A landscape with many valleys, sampled at points; each row gives a point and its height.
From any point a ball rolls to the lowest of the 3 points nearest to it. It stops when none of these is lower. Distance is the straight distance between rows; heights are no part of it.
Nen (h 421): [ 19  10   7  -9  28   3 -14  18   5  -6   6 -13]
Dofel (h 337): [ 12   4   4  -7  20   4  -9  11   2  -4   3 -13]
gudod (h 545): [  2 -11 -20   3 -25 -10  14  -4  11  -6  -8  37]
bifis (h 452): [ -3 -13 -17   5 -11  -2   8 -13   2  -3  -6  13]
Gamu (h 257): [12  6 -2 -2 10 -1 -2  4  3 -8 12 -3]
netu (h 637): [-14  -7   6  11 -16   3   8 -19 -14   5  13  -5]
Mufu (h 388): [ 12  -3 -24  -5   5 -11  13   0  12 -14  -8  17]
zopip (h 233): [-13 -19 -13   7  -4   2   0 -18  -6   3 -11  -4]
Vav (h 476): [ -1  -7 -14   6 -17  -4   8 -14   3  -4   3  16]
Fiso (h 532): [ 24  17 -13  -4  17  -5   3  12  13 -16   9   8]
lifi (h 555): [ -1  -4  -8  10 -45  -9  12   2   8  -3   1  43]
Ton (h 516): [  3   3  -8   7 -28  -6  12  -6   4  -4   9  28]
Dumim (h 514): [ 13  13   4   1   2  -2   0   2   1 -10  21   0]
bazo (h 373): [ 17   3 -20  -3   6 -10   7   3  13 -14   0  16]
batek (h 723): [-21 -17   4   0   7   5 -12  -8  -9  13 -16 -25]
vof (h 588): [-11 -18 -17  10 -35  -4  12 -13   1   3  -9  32]
mek (h 635): [-23  -1  31   7  -1   8   0  -6 -21  21   5 -29]
tade (h 190): [  4   2  12 -10  20   8 -17  10  -2   5  -7 -22]
Sitik (h 372): [ -4   9  27 -13  19  14 -22  15  -6  15  -2 -26]
nodor (h 621): [-17  -7  14  -3   8   9 -16  -1 -10  13 -11 -25]
kosug (h 803): [-27 -11  19   9  -3   6  -2 -11 -19  17  -3 -27]
fupir (h 757): [-30  -6  25  14 -12   2   7 -13 -24  24   8 -26]
vipok (h 578): [  2   0  -5   4  -7   2   4 -11   0  -4  12   7]
Noger (h 652): [-18 -17  -6  12 -15   6   6 -21 -12   7  -1  -2]
turir (h 537): [-21  -3  24   0   5  10 -12  -2 -14  16  -3 -28]
Fevuf (h 571): [ 16  19  -8   2  -5  -8   9   6  13 -14  16  19]
doba (h 411): [  4 -11 -24   1   0  -6  13  -7   7 -10 -10  18]
tati (h 677): [-35  -4  28 -10   6  16 -19   1 -10  26 -26 -30]
Ruz (h 239): [  6  -7  -6  -4  18  -1  -7   2   1  -4 -10  -9]
Vaf (h 694): [  8  12  14  -3  10   5  -8   7  -3  -3  20 -15]
Tubir (h 309): [ 16  -3 -19  -5  23  -7   4   8   7 -12  -9   1]
vin (h 494): [  8   0 -14   2 -11  -8   8  -5  10  -8   5  20]
nezub (h 678): [-14 -21 -17  12 -24  -1   8 -23  -4   5  -4  15]
Dagem (h 271): [ -2   0  13 -14  23  13 -21  12  -1  12 -18 -24]
Pinif (h 432): [ 15  12  14 -21  35  16 -23  26   6  10 -18 -17]
sizum (h 591): [-11  -7   1  13 -30   2  16 -20 -11   6  11  13]
dar (h 707): [-16 -25 -20   9 -11   1   7 -23  -6   4 -14   4]
sim (h 275): [ 13   1  -7  -5  20  -1  -5   7   3 -12  -3  -6]
lel (h 440): [ -2   9  23  -5  13  10 -13   6  -9   9   9 -25]
let (h 286): [  6  17  29 -17  23  18 -24  19  -2  13  -2 -23]
bak (h 534): [-12  10  37  -5   7  12 -12   7 -14  19   8 -27]
gikap (h 551): [ -3 -12 -14   9 -41  -8  14  -3   7  -3  -6  41]
bok (h 492): [-12   1  18   7  -3   4   1  -9 -16   9  15 -19]
Mabav (h 636): [-26   1  26  -9  10  16 -20   5  -8  22 -17 -31]
Nomi (h 416): [ 21  10 -26  -5  17 -13  16  13  17 -21  -9  17]
zum (h 339): [ 24   7 -18  -9  32  -6   9  19  12 -17 -13   2]
bipu (h 530): [ -5 -20 -26   7 -17  -4  12 -15   3  -3 -17  23]
pir (h 583): [ 15   8 -21  -1 -13 -18  17   9  20 -14  -9  38]
burep (h 535): [  0  -5 -14   7 -31 -10  10  -3  11  -6  -1  38]
zuz (h 313): [ -8   1  23  -7  12  11 -17   7  -6  13  -5 -24]
rikef (h 506): [ 16  14 -12   1 -14 -13  12   5  15 -12  10  29]
nes (h 566): [  9   2 -18   0 -24 -17  14   7  18 -11  -7  42]
kode (h 899): [-30 -12  18   9  -7   6  -2 -14 -21  19  -5 -26]
befod (h 572): [-11 -14  -1   6   1   5  -5 -12  -8   4  -4 -12]
Dasa (h 526): [ -8  -9  -5   8 -15   0   7 -16  -8   1   8   6]
libe (h 448): [ 25  18 -23  -7   9 -19  19  14  21 -20  -6  29]
dofuz (h 434): [ 21  18 -16  -5   4 -14  11  10  18 -17   8  24]
Fubo (h 556): [ 24  26 -15  -2 -10 -23  16  16  26 -19   0  38]
Tus (h 273): [ 10  -3   1 -10  29   4 -13  14   2  -2 -13 -17]
lif (h 202): [  1  -8  -1  -2  14   1  -8  -1  -1  -2  -5 -12]
Tata (h 481): [  9  21  29 -11  17  12 -17  18  -4   5  16 -24]
dimop (h 489): [ -5   6  21   3   1   4  -4  -4 -12   4  18 -19]
Miku (h 702): [ 17  20  14  -3  19   2 -10  15   3  -7  21 -12]
pabe (h 342): [ 10   3 -11   1   6  -4   3   0   7 -11   8   5]
Tabud (h 610): [-10 -13 -11  11 -40  -4  14 -13  -2   3  -1  29]
Lodo (h 105): [ 3 -3 -2  1  6  1 -2 -3 -1 -4  6 -6]
suk (h 321): [ -4   1   8   5  -1   2  -3  -6  -9   1  14 -11]
nav (h 427): [-10   1  21  -2   5   9 -12  -1 -11  10   5 -26]
Zofoz (h 445): [ 13  12   5  -1  13  -1  -4   7   1 -11  17  -6]

For each start below, name the point where the ball stops.
Dofel: tade
Miku: tade
kosug: zuz
fupir: zuz
Pinif: tade
Mabav: zuz
dimop: Lodo
